Points, in no order, along strands that fork, close into loops and pass close to each other.
In the rows, zero is written as 128.
Points whose rows are less than 88.2 apart are linked; no others are. Some points are linked to none.
<81>: [117 106  80 160  85  83 115 171 102 125  95 100 177 116 114 183 119 122
 158  79 120]
<153>: [123 153 118  95 179 125 119 165 131 114 157 145 104 157 186 132 133 140
 120 150 101]
<373>: [143  89 146 152 112 125 157 107 148 130 115 151 122 134  90 126 136  78
 161 127 156]
<87>: [146 153  85 156 101  62 128 179 119 147 101 115 177 111 133 203 121 127
 145  75 120]
<460>: [130 156 157  68 191 166 106 110 121 128 163 148 105 133 152  89 129 154
 108 175 106]
<729>: [ 93 107  69 175 142  90  80 162  82  86 114  73 135 103 134 181 137 167
 141  91  30]
<344>: [148 169 143 148 129 127 151 102 175 132 143 137 111 121 133 117 105 105
 113 137 112]
<224>: [ 99 161  74 133 106 122 164 144 124 123 144 130 171 160 130 148 139 146
 119 137  87]
<1066>: [144  99 184 141 113 138 158  89 155 131 112 164 106 144  75 100 151  57
 148 137 153]
<934>: [119 102  77 151  71  90 148 149  99 145  96 131 184 127  98 175 127 108
 156  88 143]
<980>: [ 94 129  62 109 152 142 113 144  88 111 136 109 153 141 167 135 152 186
 126 141  43]
<105>: [126 149 109 173 127 158 149  99 130 102 144 103 138 104 126 119 124 121
 100 154  53]
<823>: [126  59 142 193  89 131 137  95 112  99 111 109 126  87  70 131 125  69
 158 109 130]
<245>: [128 142 112 136 119 175 103  88  97 119 133  79 162  64 145 108 121 174
  98 130  92]
<379>: [114 117 147 129 142 169 113  96 108  78 156 112 116  98 112  87 127 115
 120 161  78]
<237>: [142 108 228 112 135 156 139  87 155 118 135 161 105 143  66  79 147  74
 152 153 169]
<217>: [117 153 147  61 122 144 116 129 125 158 130 141 132 162 132 102 124 177
 114 143 226]
<540>: [153 199 111 122 153 133 136 122 152 151 163 132 119 129 177 133 106 159
  87 131 118]
<911>: [106  80  83 164 122 107  84 150  80  96 123  87 142 103 117 162 132 135
 139 103  62]
<511>: [115  59 174 157 133 139  92 105 110  77 137  97 101  82 103 112 115  90
 145 133 103]
<72>: [ 89 104  83 157 119  75 119 184 116  80 124 121 139 150 119 177 137 122
 155 114  68]
<423>: [124 136 149  97 173 205  94  71  85 113 149 107 137  93 144  78 134 165
  99 187  64]
<1035>: [109  94 139 149  80 162 105  87 118 118 121  93 171  89  79 108 114 129
 141 131 145]
<623>: [101 165  78 139 132 110 144 143 136 106 133 128 140 156 138 156 152 139
 121 137  34]
<8>: [121 140 170  76 152 175  94 100 130 129 151 122 138 132 121  84 125 179
 127 156 165]
<901>: [140 160 136  99 202 191 114  67  87 129 148  99 119  86 171  90 138 190
  88 174  60]
<601>: [147 139 128 105 155  99 102 193 138 133 135 132 103 149 177 155 110 154
 125 101 154]
<329>: [142 170  89 121 161 118 104 158 120 155 137 117 146 121 187 159 107 189
 112  98 126]
<353>: [127  56 164 181 130 121 124 109 120  52 135 112  89  91  91 120 117  68
 140 130  86]
<25>: [137  82 130 161 135 100 121 162 126  80 126 116  98 113 120 162 114  76
 160 115  92]
<869>: [140 167 116 159 110 106 166 137 161 139 129 143 130 132 130 150 118  97
 114 116 115]
<929>: [146 129 146 162 116 144 126 114 151 115 130 117 122  97 120 122 111 100
 124 121 118]
<242>: [134 161 106 134 119 103 183 139 166 149 129 168 129 172 131 129 140  89
 119 127 134]
<549>: [131 141 139 156 139 156 129  82 122  87 151 110 114  84 113 103 123 103
 108 148  59]
<50>: [149 154 105 122 184 186 101  72  85 122 132  73 118  69 171 104 137 208
  95 151  52]
<352>: [140 208 130 117 149 143 154  81 163 165 165 136 130 121 155 111 109 150
  65 152 127]
<265>: [186 149 189 147 130 118 159  93 199 194 107 174  83 127 111  99 127  59
 110 106 179]
<324>: [124 104 193  82 151 149 113 134 145 120 143 151 105 139 115  95 115 105
 136 150 166]
<112>: [106 115 119 133 106 176 108  91 108 122 140  93 169  85 116 102 122 166
 122 137 121]
<827>: [134 151 127  99 151 102 124 171 141 137 148 146 102 164 158 136 115 141
 122 133 151]
<337>: [132 100 123 146 127  68 135 192 149 112 111 148  93 159 128 183 147  81
 166 102 110]
<877>: [108 189  85  92 148 105 152 152 125 144 152 157 137 181 170 144 125 175
  95 141 151]
<370>: [149 127 136 111 106 121 133 143 143 159 118 138 133 126 123 134 117 142
 130 107 213]
<42>: [138  93 122 169 110 115  98 143 110 103 120  81 119  77 134 153  97 130
 137  86 115]
<276>: [118 186 117  85 149 112 151 164 147 146 149 165 109 183 159 139 123 147
 103 148 161]
<768>: [143  89 178 154 115 143 106 115 136  97 126 113 120  92 111 112 114 100
 140 130 133]
<544>: [148 118 119 133 130  74 106 199 134 139 112 128 111 139 155 171 110 127
 146  88 148]
<567>: [160 119 116 182 120 106  97 154 121 126 112  84 140  71 147 178  96 139
 135  69 118]
<728>: [129 149 115 163 127  89 136 161 146 119 134 126 111 136 144 159 125 103
 125 105  91]
<541>: [128 172 177 103 143 181 121  61 138 127 160 125 142 102 103  71 126 143
  99 175 113]
<1046>: [ 98  35 129 162  99 123 116 132 101  94 106  93 138  97  88 143 125  99
 161 108 132]
<618>: [130 155  87 138  85 122 149 123 129 163 117 126 182 133 127 153 114 146
 111 105 169]
<598>: [120 152 152 124 113 177 124  69 125 119 141  98 156  95 112  91 120 154
 121 157 127]
<564>: [192 144 199 130 121 128 147 103 170 199  76 165  78 136 118 101 143  91
 115 102 218]
<469>: [146 118 127 119  98 106 166 140 135 178  76 167 128 174 111 124 151 109
 133 104 222]
<451>: [150 154  89 171 120  77  97 161 116 138 113  93 152  84 143 203  96 130
 125  66 109]
<345>: [136  60 144 194 121  92 125 128 122  67 117 116  85  95 103 156 120  59
 164 104  93]
<915>: [127  90 156 105 127 127 118 163 131 121 129 151 116 151 120 110 132 104
 151 133 171]
<602>: [ 92  80 133 128 146 160  92 117  89  86 132  93 130 100 133 102 127 138
 138 148  76]
<758>: [171 143 162 180 115 107 183  82 189 167  98 167  98 120 104 115 135  43
 122 108 152]
<755>: [130  82 147 176  92 123 160  90 132 100 116 134 120 111  88 127 137  61
 153 122 129]
<796>: [128  95  98 159  80 106 166 144 118 154  83 147 163 149  87 156 158  80
 156  99 172]
<565>: [132 171  91 146 141 121 145 125 140  98 144 118 125 129 140 145 128 120
 104 143  41]
<45>: [ 98  73 101 127 140 143  74 136  80  97 132  75 129 107 143 116 125 166
 141 128  87]
<506>: [162 146 155 167 120  92 185 116 182 161  96 175  92 158 123 122 145  50
 129 124 143]
<1063>: [124 114 115 121  90 106 152 151 124 165  86 146 154 141 118 151 140 117
 146 104 201]
<856>: [139 155 165  93 112 130 178 115 160 173  99 186 114 184 106  99 149  96
 120 148 209]
<502>: [100 139 117  90 140 157 125 119 113 117 156 134 149 155 150 106 142 172
 113 164 119]
<637>: [182 144 160 120 117 115 141 133 162 199  91 167  82 142 143 120 121 119
 110  92 232]
<9>: [144 166  88 128 148 163 103  89  91 136 149  83 142  71 174 128 122 199
  91 136  83]
<288>: [117 155 141  73 136 165  96 101 115 152 153 118 154 127 130  98 121 200
 122 147 195]
<159>: [121 172 127 109 104 124 194 122 169 160 115 179 118 181 103 124 148  91
 114 147 174]
<446>: [107 172  73 109 117 106 153 149 128 141 143 144 160 174 140 140 135 162
 113 148 133]
<406>: [171 139 140 135  96 105 187 110 148 206  65 184 123 180 115 126 161  90
 121 101 224]
<454>: [ 81  72 128  94 112 164 117 125 107 103 136 116 155 132 102  96 132 148
 149 152 139]
<56>: [122 147 191  57 178 180  91 112 126 128 170 137 124 131 126  81 126 150
 118 173 154]
<585>: [133 132 220  79 140 169 116  90 149 132 136 145 116 125  90  69 133 102
 144 155 171]
<866>: [124 128 149  71 120 134 135 142 128 156 109 167 124 174 113 103 145 148
 136 129 241]
<494>: [114 160 108  67 181 152 112 128 107 130 165 139 128 146 171 104 135 191
 106 170 121]
<745>: [147 178 184 104 123 135 164  94 171 178 119 183  98 156 116  85 128  93
 100 147 181]
<44>: [ 78  92  96  97 133 123  99 172 100 118 144 117 153 138 145 129 125 179
 138 136 119]
<990>: [164 104 122 150 120  73 140 179 140 135  94 138 105 145 130 179 138  84
 162  83 145]
<725>: [105 154  73 123 162 121 131 141 101 108 141 112 128 148 166 153 166 168
 122 158  19]
<416>: [124 113  92 119 121 124 111 147 119 126 138 105 155 128 147 150 125 156
 127 114 119]
<829>: [125 107 125 149 137 103 121 153 136  95 146 114 103 119 142 144 116 110
 144 120  87]
<919>: [154 178 153 123 121 133 160 105 176 158 137 148 118 138 118 105 112 100
 107 139 155]
<233>: [ 79 122 118  82 120 156 125 123 113 120 147 129 161 146 119  96 133 151
 139 161 141]
<761>: [121 198 144 106 145 184 149  74 145 151 160 128 146 115 124  94 127 147
  86 164 108]
<696>: [180 142 146 142 100 104 190 108 177 194  81 185  91 173 125 121 158  70
 116 109 184]
<1076>: [100 104  98 155 119  57 133 189 123 103 112 153 112 160 115 195 156 112
 170 101  91]
<841>: [112 108 135 105 163 130 109 165 128  93 152 138 104 162 151 121 134 121
 136 165  98]
<691>: [166 156 161 107 119 127 123 124 151 182 116 148 111 124 138 117 108 145
 125 103 225]
<726>: [154 175 108 129 166 123 114 141 136 142 143 108 102 118 181 153 117 178
 105 122  85]
<847>: [ 76  69  89 162 111  99 113 157  88  79 125 106 151 126  95 164 136 120
 158 110  68]
<1062>: [127  63 125 152  98 111  98 152 104 108 102 105 133  97 116 156 114 119
 169  95 144]
<332>: [ 93  75 159 107  93 158 118 100 111 115 121 118 160 116  71 103 135 132
 158 145 166]
<955>: [124  85 130 131 109 127 143 142 136 120 127 141 132 144 114 131 124 105
 152 126 152]
<507>: [125 142  87 119 129 135  99 131 103 147 135 105 160 112 166 144 112 194
 113 119 145]
<183>: [ 99  94  72 111 148 135  84 151  73 104 127  85 145 122 155 130 134 201
 138 132  58]
<611>: [ 90  88 117  88 159 136 107 170 107  99 147 124 117 155 145 119 125 162
 141 144 105]

A fork is a point with three links, a tip a point with one. Leave the first point through the second and follow the links. Name the first fork or tip that comes.
<44>; <416> => <112>
<183>; <45> => <623>
<1046>; <1062> => <1063>
<540>; <726> => <827>
<81>; <87> => <373>
<728>; <829> => <344>

A piece is all that can be reached along the links. How many separate loops has the piece of each point below (a circle has one, a figure eight two, a Y none), and how many tips (points with one link)?
<460> => loops 1, tips 3
<696> => loops 2, tips 0
<25> => loops 2, tips 0
